Each row is a point on a tangle of strands that fork and nearly touch. The rows are in no order.
Two points are linked if the straight distance between their rows is under 88.6. Some points are linked to none.
J_63: [ 16 -15   3  10  20  -1   7 -14  -4  19   8  13  12  -7  12  30  -7  25
   5 -14   8  -2  -3 -16   2  29  -2   0  -4  16 -21  -1   0  -1 -30  -7
 -19 -18   5  -6  -2 -20  21  11]
J_683: [-20 -12   2  18 -20   1   1 -11  13 -16   6  -4 -16  30   8   8  -1   0
  13 -25  -2   5 -10  14 -32  18  11  21   4 -15  -3   6 -15  -7 -13   1
   1   0  11  -2 -12 -14  -9  20]
J_698: [ 21 -25 -11  31  -3  16  24   1  -6  27  21  23  18   9  -6  44  -7  22
 -21  -3  -1   2  -8 -29  12  24 -25  -8  -2   6 -32  -6  -5   4 -53   0
 -12 -13   6  -4  17 -24  14   0]
J_977: [-34   1 -17  -3 -24 -25  -1  12  17   2 -25 -31  -7  24  -3   0  26 -19
  -2  -1 -20  -5  18  13 -26 -22  33  15  -3  -6   5 -22   9  12   8   8
   7 -10  12  26 -37  23 -23 -22]
J_332: [  7  10 -34   9 -36   0  -2  19  23   9  -3 -45 -29   3 -11  -5 -23 -36
 -10   7  21  18 -16  13 -13  10  18  16 -12 -32  -7  -1 -10  23   8  28
 -13  28 -20  24   3  20 -13  28]
J_560: [ -8  19   2  -8   1 -29 -15 -10  -7  -1 -22   5  -6   1  27 -23  25  14
 -11 -12 -20  -6   9  -9  15 -22  10   0   9  17  11 -18   3  -4  50 -14
  11  10  -3   5  11  38   1  -5]
J_780: [-21  45  -6  -5 -29   4 -21 -33  15   1  16 -42  -6 -15  44 -21  27   8
   6   3  24   5  12  29 -20  16  -4  15   6   6  21  -1 -24 -43  -7 -57
  -7  -5 -15   0 -46   8  13  22]
J_872: [-11   9 -20  -4 -19 -14  -8 -19  -4  34 -11 -25  23 -20  27 -14  11  26
  18  14   5 -17  18   6   7 -24   3 -28   5  16  45 -26  11   1  25 -12
 -19  16  14   1 -27 -13  14  13]
J_3: [-20  10  15 -16   2 -29 -18   9  -1 -30 -19 -22 -18  14   4 -24  29   4
 -10 -24 -21  -7  20  -7  -4   2  30  23  -2  12  -4  -6  -3 -16   0 -13
  13   6  23  17  -7  22 -26   2]
J_802: [ 22  -3   3  20   2  34   3  23 -25  -7   3   6  -8 -25  -5  39 -21  20
 -30   8  21  13   9 -34  30  37 -28 -23 -15   3 -28   7  11  22 -25   6
   5  -4  -5  -5  28  -2 -12  -4]
J_314: [ 23 -15   8  25  22  10  46   8   5   8   6  40 -11  31  -7   9 -12  10
   3  -8   6  -7 -46 -15  17   3 -39 -10  -2   5  -5  14  -3  -7 -12   6
  -2   3 -17 -16  35 -37  18   4]
J_951: [-11  28 -24   2 -18 -27 -19 -11   2  25 -11 -34   2  -5  35  -5  26  29
   0  -3  -4  -6  16   7   0 -15  16 -12   9  11  25 -35  -3   4  33 -14
  -6  26   1  10 -32  16   5   9]
J_866: [  1 -10  22 -22 -15  22 -10   8 -59 -10 -10  -6  23 -37  11  47  -5  -1
  -6  38  -9  -7  24   1  23  -4 -10 -28 -18   4 -10  -3  32   9 -12   6
   1  -3   0  -9  -7   6 -35 -29]
J_885: [ -9  -3  13 -12   5   6  24  -7 -10   5 -21  48  -3  20 -34 -13   5   9
 -12   2 -19   1 -16  22  16 -30  10  -3  11 -18  39  31 -14  -6  13  13
  20   7  -9 -14  38  38   2 -32]
J_671: [ 22  -9  27   3  14  -7  -5  -3 -37   9   0  26  29 -15 -11  37  -6  20
 -12   2 -18   7  22 -22  30  12  -2   1  -3  21 -23   0  -8   9 -25  -9
  -8 -20  26  -4  19  12  -5 -19]
J_299: [-25  25  -2   5  24 -12 -15  38  21 -23  29  14 -26  60   5 -32  13 -14
  15 -12  -1  -4 -26  13 -35  11  12  27  39 -31  -5 -11 -10  11   1  -1
  29  -6 -11  10   4  -4  22  -8]
J_408: [  0  38 -24  -8  -8 -10 -24   7  27   3  29 -34 -30   9  19 -36   4  -8
 -16  -8   4   5  -8   4 -18  25  31  11   8  -8 -16  -9 -16 -11   7 -13
   1  31 -36  20  -3  13  -3  38]
J_510: [ 20  -8  28   3   5  22 -11  24 -51 -21  -9   6   0 -28 -23  25  -1  19
 -22   2   7   8  23 -30  46  12 -24 -11 -19   8 -12   6   9  23 -16  11
  10   9   2  -6  26  22 -28  -8]
J_178: [  3 -26  -1 -11  -8  -2 -12   1 -14 -14 -10  -6 -17 -20  -7  13 -21 -17
 -24   0 -22   3  22   1   6  -7 -11 -19 -32  -3 -17  16  25   3   9  20
  14  -6   1   4   7  10 -43 -15]
J_997: [-13  36 -23 -39  18 -10 -28 -13  29   8  25 -18 -14  10  30 -32   7   4
  -4 -17 -11   3   6   0 -20  18  13   1  11  10 -21 -13   2 -24  10 -20
   3  36 -36   9  -6  -8  16  33]
J_140: [  2 -19   3 -16  -9 -18   1 -18   4   6   2  18  22   3 -12  11 -24  -7
   3 -15 -34   3   6 -10 -19  -9   5   6  -9  19 -14  -8  13 -13 -15   2
  -3  13  19  -6 -11 -31  10 -10]
J_492: [-13   6 -19  10 -36  -4  -8   8  18  -6  14 -24 -33  27  -3  -2  -7 -20
  -2 -12   3  13 -12  16 -39  12  21  15  -1 -27 -10   1 -24   3  -9  14
   5  17  -6  17 -13   7 -21  24]
J_915: [  3  17 -10   6  -3  -7  -4  25  25   2  -4 -10 -23  11 -33 -13 -30  -6
  -1 -22   9  16  -5   1   4   3   7  21  -6  -9  -7   3   0  31   4  27
   6  56  -3  20  19  -3   0  29]
J_541: [ 32 -19   9  10   4  21   6  32  -1   2  14  48 -12  -3 -56   9 -20  18
 -16  -4 -18   4 -10 -26  29 -13 -30   2 -16  -2 -16  23   1   8 -15   9
  27  16  15 -11  40 -27 -22 -25]
J_582: [ -7 -10 -13  23 -25   3  27  15   9   0 -23 -12 -33  24  -3   1   1 -27
  -4   2  19   7 -28  22 -10  -4   7  11   9 -35  36  14  -4  25  10  46
   3   2 -27   0   5  29 -19  -6]
J_212: [-14   4  27 -25  -8  16 -15  -5 -58  -9  -1 -17  26 -35  30  34   1   8
   5  37  18  -8  25  -3  16  -6   5 -19 -25  12   7 -16  23  -4 -18 -17
  -8  14  21   8 -27   8 -16 -14]
J_352: [  3  22 -14 -11 -20  12  -8  19 -20  -5 -22  18 -10 -26 -15 -21  -9  11
 -32   1   2  10  12 -15  38 -34 -12 -14 -14  -3  19   9  11  13  27  20
  12  30 -17 -20  39  39  -1  -1]
J_888: [ 23 -12   7   3  43   8  -3  14   4 -14  50  36 -18  16   4  -3 -11  17
  21  -6 -14 -14 -53 -13   0   7 -21   9   8 -11 -34   7 -18  -9  -8   1
   3 -13   0  -3  38 -40   2  15]
J_447: [ 12  -2  18 -14  -5  -4  16 -13 -27   4 -26  28  35 -15 -10  23   6 -10
 -13  35 -31   3   3   8  40 -40  -8 -37  -5   3  20   8  17   0  14   0
 -11  -8  -1 -36  14   6   1 -34]
J_484: [ 19  -8   5  19   6  26 -11  39   8  -7  36  32 -25  -6 -40 -15 -30   9
  -4 -12 -11  13 -14 -18  18 -14 -23  10 -18 -16 -16  32  -3   9  -2   9
  16  17  28   1  37 -26 -12  11]
J_508: [ -2  -6 -14   7 -10  -2   9  18  10   4  16  30  -8  26 -29 -11 -30 -23
 -16 -10 -23   6 -20   3 -18 -19 -12  -1 -13 -17  -4   6  -1   5  11  27
  24  32 -12  -4  39  -9  -2  -8]
J_100: [  5   3   2 -10  18 -10  11 -14  36   6 -24 -18   6  17  10   3 -10   2
  37 -32  18  -1 -11   6 -24  35  -8  11  28   2  -8 -16   1   3 -12   1
  -3   6   3   2 -23 -37  32  24]
J_296: [ 16 -21 -20  17 -24  19  11 -14   1   1 -32 -46 -26  15 -15  28 -16 -18
  10   7  12  -5 -18  15  -3  37 -19   9  -7 -20  17  10   0  12  -6  41
 -19  10   0  12  -4 -17 -16  24]
J_369: [ 14  18 -11   8 -19  26   3  19 -22   0 -11 -38 -26 -40   5   5 -20   4
  -6  17  30   9  -3  -4  35  -5 -24 -25 -16 -11  35   2  23  27  23  34
   0  16  -5 -15  25  19 -14   6]
J_653: [ 11 -17  -2  -8  38  12  -9  -2  -6 -21  56  13 -34   5  17   0  -1  22
  17  -7  -4  -7 -33  -9 -13  29 -12  15   9 -10 -37   6 -24 -30 -29  -7
 -14 -24  -3  -6   9 -46   5  34]
J_120: [ 10 -52   1  15  12  -8  -3 -15 -18  24   5  18  23 -13 -11  47  -4 -19
  -7   9  -4   5  16   4   5   8 -19  13 -16   2 -38  14   3  13 -37  14
  -4 -43  25  15   0  23 -18 -35]
J_838: [  7 -14  12   6 -15   1  30 -14 -20   8 -10  11  29  -2  -2  29  -1   4
  -5  19 -17 -13  -6   3  23 -24 -19 -36 -16  -1  32   7  33   5   3  21
 -19  -1  -9 -27  16 -14   1 -11]
J_847: [-19  24  -4 -22  41 -19 -18 -24  29   2  15 -10  -3  20  32 -34  17  -5
  17 -23  -6  -4  -1   3 -18  19  -5  12  22  24 -20 -12  19  -5  31 -21
   7  14 -16  14  -6 -12  32  15]
J_108: [-27 -14  11  15   2  -7  21  11  19 -12 -13  31  -6  47  -8  -9   3 -18
   7 -19 -15  -4 -16  16 -30 -14   6  14  24 -20  13   7  -5   9   5   5
  18 -18   3  -2  -4   3   2 -19]
J_936: [-34  38 -13   4 -17 -15  -9  25  46  -3  11 -18   4  46   5 -23  40  -9
   3 -13  12  -1   1  13 -38   8  33  26  29 -23 -19 -29 -14 -14  -5 -32
   1 -21 -26  17 -41   6  13  -9]
J_990: [ 18  -6  -1  23  -5  11   2  17  13  -5   9   5 -34   2 -31   4 -28   4
  -3 -24   1  10  -2  -9   3   7 -19   2 -14  -9 -13  14   1  15 -10  22
   8  30  12  10  28 -24 -16  25]
J_832: [  5   8   7 -15  18  -9  15  -4  -4  -6  -1  60   0  19 -25 -13 -16  -8
  -9   8 -33   3 -23  10  23 -28   3 -10   7  -4   8  28  -5 -14  25  -1
  35  11   3 -21  44  12   2 -36]
J_525: [ -8   9   0  -9 -22   9 -16  14 -46  -8 -17  13 -10 -11 -38 -11  11  12
 -24   7   4   6  12  -4  29 -47   2   7 -19  -8  34   2 -14  22  10  35
   8  30 -18  -7  20  53 -15 -11]
J_729: [  5 -34   3  13  -5  18  -7   5 -28 -14   1 -17 -18 -25 -11  29 -14 -17
 -12   0  10   4  30   3  11  23 -23 -10 -35 -12 -22  22  30   2 -16  24
   6   1  -2  20   4   6 -54 -13]
J_583: [-11  19   2  -8  16 -13  -7 -24  19   6  -7  -5   6   3  44 -30  20   9
   3 -18  -7  -4   4   1   1  -7   9  -1  17  20   1 -14   8  -4  46 -19
   1  -8  -3   2 -14   6  22   3]
J_794: [-15  -4  -5 -10 -20   3  -1  -8 -30  13  -6 -43  -8 -33  38  34  -3  15
  18  30  19  -4   3   6   3   0  -8 -33  -9   2  35 -15  22   9   3   6
  -7  -1  13   4 -17  -8 -11   0]
J_856: [ 26 -40  22  12  23   3   9 -13   4   6  -2  21  68 -23 -20   1   2 -14
   3  20  26 -12  16 -12   0  -1  24 -10   7  20   7  -4 -30  35 -26   2
 -29 -29  23  -1  -9   5  25 -28]
J_254: [  7  -6  -2   5  19  24  21  28  11  -4  14  49 -22  19 -28 -18 -35   6
  -7   1   1  13 -39  10  16 -21 -16   3 -11 -18   5  44 -10  -1  14   5
  23   3 -13 -19  60   1   1  -4]
J_462: [  3 -13  -4 -18  28  16 -19 -15 -12   0  56  32   4  -7  11  -9   7  12
  25   1   9   3 -18  -4 -25  22  -9  21   3   0 -40  10 -23 -40 -32 -26
 -24 -40  -5 -14 -21 -35  23  32]
J_576: [-10  -6  -6 -21  -3 -10  -4  20   9 -15  -2 -15 -27 -12  -3 -22 -28 -30
 -24  -7 -24  14  12  -8   1 -16   4 -10 -27  -7 -10  17  26   6  19  17
  22   8   1  11  18  26 -31  -5]
J_657: [ 17   7   8  -1   8  -3  -8  -5  -1  -8   3   8  -8 -10  12  15 -16  25
  -9 -20 -12   2   7 -28   6  23  -3  -5  -6  14 -19   4  10 -12 -10  -2
   0   9   0  -1  18 -23  -1  21]
J_318: [  2  24 -16 -19   7   4  -3 -33  22  13  -5 -18   3  14  11 -13   1   6
  32 -23  20   7 -21   9 -20  42 -13  12  22  12  -7 -11 -15 -34  -7  -5
 -18   0 -24  -8 -30 -39  23  47]
J_87: [-16 -12  11  18  15  -3   1  28  26 -28   5  25 -28  50   3 -17   7  -5
  23 -25  -5   0 -33  17 -35   5  -2  31  28 -32   2  11 -16   6  -5  11
  28  -8  12   1  11 -14  -4  -1]
J_611: [ 21 -15  -1  12 -17  15  15  18  -2  -7  -5  39   6  -7 -45  16 -16  11
 -36   6 -24  -3  -4 -18  19 -16 -31 -30 -15   1 -10  17  18   6  -7  22
  11  20  -5 -23  40 -26 -16 -20]
J_845: [-15  -4   2   8   2  11   7  26  -6  -2  -9  45 -15  26 -40 -27   6  12
 -11 -18  13   2 -15  17   4 -21  24  20   9 -19  42  25 -18  14   3  26
  27  18  -6   2  30  41   3 -20]
J_338: [  5 -22  10  17   6  22  12  -7 -34  35  10  19  61 -10  -3  37  -3   2
  -9  29  23  -2  12  -6  15  10 -11 -13  -5  13 -17  -9  -5  32 -49  -4
 -33 -12  18 -12  10   8  27 -13]
J_245: [ 17 -29  25  13  24  18  25   4   0 -25   2  30 -25   4  -9  16 -14  -4
   0   0   2  12 -24   9  14   0 -19   0 -15 -14  -5  40 -10   4  11  11
  17 -27  -5 -17  36   8 -29 -15]
J_257: [-28  34 -20 -25  16   3 -24 -31  25  -3  31 -17  -1  -2  27 -52  32  -7
  15 -14  18   0  11  11 -33   8   1  23  23  16 -14  -2  -4 -46  10 -41
 -13 -22 -19  -2 -44  -4  30  31]
J_252: [ 10  -6 -30  18 -26   3  10   7  20  16 -24 -45 -26  16 -19   7 -16 -35
   4  13  19  11 -24  19  -7   5  -6  10 -11 -31  20  11   4  32  16  57
 -13  20 -16  15   0  12 -21  14]
J_718: [ -5  48 -32   0 -26  -4 -23 -23  34  22   6 -52  -1   9  33 -23  39   5
   3  -5  30   7 -13  27 -14  28   3  19  29  -3  10 -20 -35 -37   6 -36
 -11   0 -31  10 -47  13  18  23]
J_114: [  2  53 -17   2   7 -25 -30  17  48 -11  35 -36 -23  25   5 -34  31   7
   0 -13  27   3  -6   8 -17  38  36  27  28 -14 -16  -8 -34 -11   7 -17
  -1  26 -46  25 -21  13  -3  23]
J_385: [ 10 -15  27 -12  29 -11  20  -6  -5 -22 -18  19 -12  -4  -9  16 -10  -2
  -7  -1 -17  10   2  -1  24 -11  -4  -5 -13   5  -4  24  12   0  15  -2
  17 -37   5 -12  20  31 -26 -26]
J_328: [-16   4  -2 -34  16 -25  -2  10  19  -7  -4 -31 -25  -1  13 -27 -17 -22
 -12 -13 -34   1  17  -7 -14   2  23 -10 -10  10 -19  -2  23 -10   6  -4
  17  17  -2  20   8   8  -8  10]
J_710: [ -2  11   0   0 -11  -4 -25   3  -3 -14  17   9 -16   2  -8 -16 -15  11
 -21 -17 -27   7   8 -14  -7   0   5  -8  -4   7 -12   1  -7 -10   6  -5
  19  25   6   1  24  -9  -9  22]
J_668: [-26  34   7  -5  14 -26 -12  25  23  -7  22  10 -13  42  -2 -35  19 -17
   8 -15 -26  -6   4   5 -37   6  26  27  31   0 -12 -25  -2  10   9 -22
  28   4 -15  21  -2  13  16 -18]
J_549: [ 10 -49  17  13  26 -14  11  -6  10   8   1  24   7   7  -8  29 -10 -16
  12 -13  -3   8   0   4 -10   6  -7  24   3   3 -33  15  -2   7 -25   4
   9 -43  28  10  -2  -4 -11 -26]
J_788: [ -1   6  14 -21 -35  24 -10  11 -46 -19 -16   8   8 -35  -3  26   4  -2
 -23  31 -24   7  24  -2  31 -27 -16 -32 -12  -5   5   3  15   4  15  12
  10  17 -10 -22  14  21 -27 -21]
J_792: [ 16  -7  32  -1  -2  -1  12 -24 -17   5  -3  42  29  -4  -7   8   0 -14
  -8  12 -32  -2   5   5  15 -22   6 -15  10   5   5  11 -10  -9  24 -17
 -10 -11  10 -21  12 -10  13 -20]
J_273: [ 24  -4  11  -2  36  10  12  12   6  -9  18  63  -3  18 -35 -10 -19   1
   6  16 -30  -2 -47  11  20 -26 -11 -15   4 -20   2  45 -11 -26   9 -13
  25   3  -3 -27  65 -12   3 -31]
J_963: [-26   5  14  -8 -23   1  -4  -4 -30  -1 -17 -18  20 -24  18   6  36  -9
   2  32 -10  -3  19  15  14 -49  16 -10  -2   8  35 -27   1   1  24  -8
 -11  -7  21   1 -18  28 -14 -20]
J_308: [ -1  34  -9  14  -8 -13 -21  21   1  -4  12  12 -19   7  -9 -28 -13  10
 -22 -20   2   9   6 -13   1 -10  22  18  -7  -6   0  -4  -9  12  18  11
   6  43 -10  10  24  22  -6  25]
J_215: [-33  13 -15 -20  -7 -18  -1   9  30   1  -6 -29 -16  16  10 -17   3 -26
   0  -9 -27   2  11  14 -35  -6  35  13  -1  -2 -18 -26  10  -7   3 -16
  14   8  -7  28 -18  17  -2   5]
J_745: [ -2   9 -12  -6 -15   2 -26 -39   7  20   2 -17  39 -34  16 -24   9  21
  17   3  21 -11  29   5  -7 -16   7 -17  -5  24  29 -15  -3 -12   8 -28
 -18  11   5   0 -51 -10  32  18]
J_581: [ 26  -3  10  17  43   4  14  26  23  -1  27  45 -23  19 -21   4 -21  20
  12 -11   3  -4 -41 -26  16  -7 -37  10   3  10 -19  15  -4  -2 -12   3
  15  11  -3   0  55 -33  11  -7]
J_79: [ 11 -21   8 -12   2  -9   3 -28  -4   2 -14   6  58 -30 -16 -19   2 -13
   6  24   0 -17  22  -8   2 -38  20 -21  -1  28  32 -13  -3  16  18   3
 -17 -19  31  -5 -24  -6  20 -25]
J_632: [-16  19   6 -21   8 -20 -17  -1  27 -18 -16 -36   7 -11   9 -42  24  -2
  13 -20  -2 -16  45  -6 -18   0  29  28   6  25  -1 -10   3 -27  -1 -42
   6 -20  33  12 -50   0  15   1]
J_537: [ 20  -2  27   2  32 -25 -17  -6 -21  -7  11  28  10  -7  -7  13  -2  26
  -6 -22 -16  -2  12 -31  22  19  -1   8   8  31 -25  -2  -8 -12 -13 -15
   2  -4  22  -1  21  -9  -3  -3]
J_711: [-16   1  12  -4 -21   7   3  -1 -23  -5 -16 -10  -1 -23  19  17  12  -3
 -16  24 -20   4  11   8  19 -40  -5 -25 -13  -6  26 -12  11   6  26   8
   2   2  -3  -6   8  26 -27 -14]
J_735: [ 21 -39  22  17  36   4  49  10   9 -11  -2  51   0  27  -2  28  -7  -4
  16  11   1   6 -36  10   7  -2 -22   8   7 -10  -7  38 -14   0  -4   1
   0 -41  -8 -21  31   4  -7 -19]
J_700: [-30   3   6   0 -17 -12   6  -8   2  -9 -19 -16  11   1   9 -11  20 -15
   2   6 -13  -6  14   7 -10 -33  29   6   4   5  19 -22   4   9  21  -9
  -4 -23  23  13 -26  15  -2 -13]
J_620: [  2   1 -23  20  -2  17  21  29  19   0  13  20 -27  24 -18 -23 -42 -19
  -3   2   2  17 -40  -3 -12  -6 -24   7  -7 -13  -7  21  -2   7  10  19
   8  21 -13  -9  42 -16  11  14]
J_842: [-16 -11   8  10  -7  -6  24  -5  10 -10 -28   4 -20  18   3   6  -1 -10
   4  -5  -2   3 -13  15 -10 -15   0   5   4 -22  26   7  10  21  18  25
  10 -13  -3 -11   3  22 -20 -11]
J_191: [ 27 -20  28   4  10  10  -2   3 -39  -9  -7  34   2  -8 -37  39  -2  10
 -15  11 -16   5  12 -11  39  -1 -16  -7 -12   6 -18  12   0  10 -16  12
  14  -2  11 -13  25  11 -33 -28]
J_128: [  7 -29  26  13   2  24   0 -16 -28  10  11  13  59 -28   1  21   1 -17
   5  29  36  -2  19   7  -7   7  15  -4 -12   8  -3 -11 -18  24 -46   2
 -31 -19  24   7 -19   5  22 -20]
J_672: [  3 -43   6  28  -6  21  -4 -10 -27   6   5   4  -1  -7 -23  55  -4   3
  -2   2   3  -6  22  13   7  13 -31   0 -28  -7 -12  11  22   9 -28  35
  -3  -5   6  19  -1 -12 -44 -15]
J_424: [ -3  17  22  -5  -7  -2 -12 -23 -24  -7  -7  20  15  -6  19  -4  12  -3
  -8   6 -21  -5  18  -3  17 -16  15  -2   9  15   5  -8 -10 -16  33 -25
  -3  -1  14  -8   7  13  -2  -8]
J_600: [ 22 -26  11  19  23  -1  55  -3   0   9   4  45  21  39  14   5  -6  -2
  14   4  10  -2 -41  -4  12  12 -35  -4   5  -3  -4  16 -17  -5  -1  -8
 -19 -29 -19 -28  17 -21  22  -2]
J_830: [-11   4  -2 -18   1 -22 -13  -8  -7 -21 -32 -27  27 -24 -13 -31  21 -10
   9  -1 -10 -23  41 -25  -3 -23  27  21   0  28   9 -20   2 -16  11 -33
   7 -18  47  10 -47  12   6 -13]
J_485: [ 19 -24   6  33  -4  18  23   4 -23  30   6  32  42   2 -13  59   8  20
 -29  26  -7   2  -1 -12  28   8 -31 -24  -2   6 -23   3   7  22 -52  -1
 -28  -8  -3 -18  25  -8   8 -18]
J_661: [-13 -12   2 -24  19  10  -1 -19  13  -8  21  10   5  -7  17 -17   0 -14
  25 -13   3   7  -5   1 -39   9   7  18   2  11 -30   6  -8 -40  -9 -24
 -18 -37  -1  -9 -32 -32  23  18]
J_982: [-27   8  -8 -41  42   4 -20 -24  12 -14  50  14   2  -3   5 -44  16 -16
  26  -6   0  -2   0  10 -38   3  -2  22  21  13 -28  -5   6 -40   1 -35
 -12 -23  -3  -5 -29 -29  34  17]
J_88: [ 15  12 -23   7 -43  21   3  13 -13  -1  -9 -43 -30 -30  28  10 -26 -18
 -14  22   8   7 -14  -9   9  16 -23 -33  -9 -13  15   2   7   4  16  19
 -10  11 -17  -8  12   1  -5  23]
J_572: [  4 -23  23  -3  26 -22  12  -5   4  -6 -20   2  -4  -2  -4  18  -9  -1
   8 -20  -3   4   0  -8   0   0   0   6  -2  11  -6   6  17  11  -3   9
  10 -28  17   2  -3  -3 -11 -15]
J_96: [-21  30 -28   9 -27 -23  -8  16  38  22 -16 -64  11  -6  31 -23  51  22
  16   9  28 -15  19  14  -9  -9  24   2  33  -9  19 -37  -6  -1  23 -36
 -12 -17  16  13 -55  17  16  -2]
J_77: [-31  30   3 -24  23  -9 -17 -16  40  -7  10 -37  -2  -5  25 -53  41   2
   6 -19   9 -13  26   9 -23  13  27  29  15  25  -5   4   8 -46  -7 -50
  -2 -13   3  13 -43   2  22  16]
J_154: [-18  48 -22 -27  12 -16 -30  -1  45   3  19 -40 -10  32   6 -30  34 -13
  17 -12  18   9 -19  22 -23  48  19  28  37 -10 -20 -16 -21 -20 -10 -25
   8  23 -49  22 -33   5  17  33]
J_230: [  3  43 -29 -11  -9  -7 -19 -25  30  12   0 -38  -8  35  19 -25  21   1
  16 -19  19   7 -29  14 -17  43   3  15  29  -3   0 -18 -27 -20   2  -6
  -1  16 -37   7 -24  -4  27  47]
J_806: [ 13 -22  -7  -6   2  -7  -7 -16 -13  20  -5  -2  52 -45  -3   6 -15  -2
   7  30  10 -15  26 -20   3 -18  15 -34 -19  24  11  -8  15  10  -4   2
 -21 -15  19  -4 -25 -14  28 -18]
J_630: [ 11 -32 -11  23 -16  19  10 -13 -16  13 -12 -23 -15  -3  -9  52 -20  -3
  10   5  13   0  -2   6  -5  37 -21  -6 -22 -13  -9   7  10   0 -30  34
 -21   0  -4  16 -15 -19 -18   9]
J_918: [-13   4  -3  13 -14   0  -5  29 -14  -5 -25  14 -18  13 -41 -12  19  11
 -12 -19  14  11   6   6   5 -27  18  21  -6  -9  38   2 -12  27  -8  48
  11  29  -8   7  11  39 -19  -3]
J_420: [  6 -10  11   4  32 -20  25  -4  24  -2 -27 -10 -15   8  13  17 -10   2
  27 -25   9   1 -13  -8 -13  32  -4   6  15   8  -6   3  11  14  -4   7
  -3 -26  10  10  -9 -20   6   9]
J_859: [ -1  -9   2  -7   0   1 -10 -18 -10 -14 -18 -21  48 -41  -7 -26  24  -4
  18  26  14 -29  36 -20   2 -32  29  -5   5  28  26 -21 -10   2  22 -26
 -11 -16  47  11 -42   3   8 -18]
J_426: [  3  -2  -8   6 -23  15  20 -13  -9  -1  -8  -8 -19   2  26  11 -18 -10
 -11  10  -3   5 -20   0   3   8 -12 -25  -2  -9   5   0  -1  -4  18  14
 -11   0 -19 -12  19  -4   0  21]
J_684: [-24  37 -13  18 -26 -22  -5  26  43  -6 -10 -40  -3  23  28 -22  46   5
  -6  -4  19  -6  13   5 -14  -3  33  20  31 -19   4 -35  -9  -3   9 -26
   0 -26  -6  16 -35  23  10 -13]
J_796: [  9 -17   7  11   4  30  11 -15 -32  28  12  -8  62 -29  25  22  -4   0
  16  33  61 -17   8   1  -1  18   5 -19 -12   9  20 -12  -1  22 -40  -2
 -39  -4   6  -6 -35  -6  29   4]
J_116: [ 16  -8   0   5 -12  22  16 -26 -23  14  -2 -23  30 -22  34  15  -7   2
  20  13  44  -6  -2   0  -7  31  -7 -13  -3   3  26 -12 -11 -11 -17 -14
 -33 -16  -6 -12 -40 -21  26  18]
J_246: [ -4  -1   7  -7  -8 -14   4  -4   1  -3   8  32   1  22 -19  -3 -21  -1
 -12 -14 -39  -6  -6  -1  -7 -19   6   8  -1   8  -3  -7   1  -1   5   4
  22  20  16  -8  21 -16  -2  -4]
J_543: [-10  25 -36   0 -11 -39 -11  13  15  34 -19 -62  -9 -14  21 -12  35  32
  22  17  12  -9   8  16   4  -5  26 -12  25  -7  34 -44  -3   9  27 -17
 -12  16  16  21 -31  22  -5   8]
J_694: [  1   3  -6 -11 -15   2 -10 -28  -5  13  -3   8  37 -40  18  -1 -11   8
  -1   8  -1  -7  33  -4  -3 -11  11 -19  -8  21   8  -9   9 -17   0 -22
 -12  -6   6 -11 -28 -19  24   3]
J_530: [  9 -19  -6  -4 -11 -10  13   3 -14   3 -24  12  22  -2 -37  23  -5   6
 -18  16 -36  -9   1  -9  23 -34 -27 -32 -24   1  16  14  40  13  -6  39
   4  20 -12 -22  18 -19  -9 -25]
J_259: [  2   1 -10 -12 -13   5   1 -20 -11  18 -10 -39  -2 -30  38  23 -14   8
  32  15  21  -7  12   6 -10  26   5 -18 -13   0  19 -10  12 -14  -7 -16
 -13 -13   5  -1 -37 -13  18  15]
J_559: [ 18  11   4  10 -14  33  -3  17 -31 -10  -8 -36 -19 -36  -5  28 -21  11
 -18   8  29   4  12 -21  31  29 -25 -22 -20  -4   6   8  27  23  -4  21
   2  11 -10  -1  15  -3 -19  16]

Follow the links from the first point to the second, and from the first to the third. Name the last point that the two ways share.
J_885, J_191, J_583 -> J_710
J_560, J_128, J_273 -> J_710
J_780, J_191, J_982 -> J_230
J_120, J_661, J_508 -> J_572

A fork is a point with three links. Follow the links from the first point to the second and name the forks in between, in order.
J_352, J_191 -> J_246, J_710, J_657
J_420, J_830 -> J_572
J_729, J_299 -> J_252
J_338, J_525 -> J_657, J_710, J_246

A fork is a point with three links, a tip a point with one. Leave the first point through the second and follow the links. Name the first fork or tip that comes.
J_838, J_447 -> J_230
J_936, J_684 -> J_572
J_314, J_581 -> J_936
J_424, J_792 -> J_710
J_729, J_178 -> J_212
J_788, J_711 -> J_252
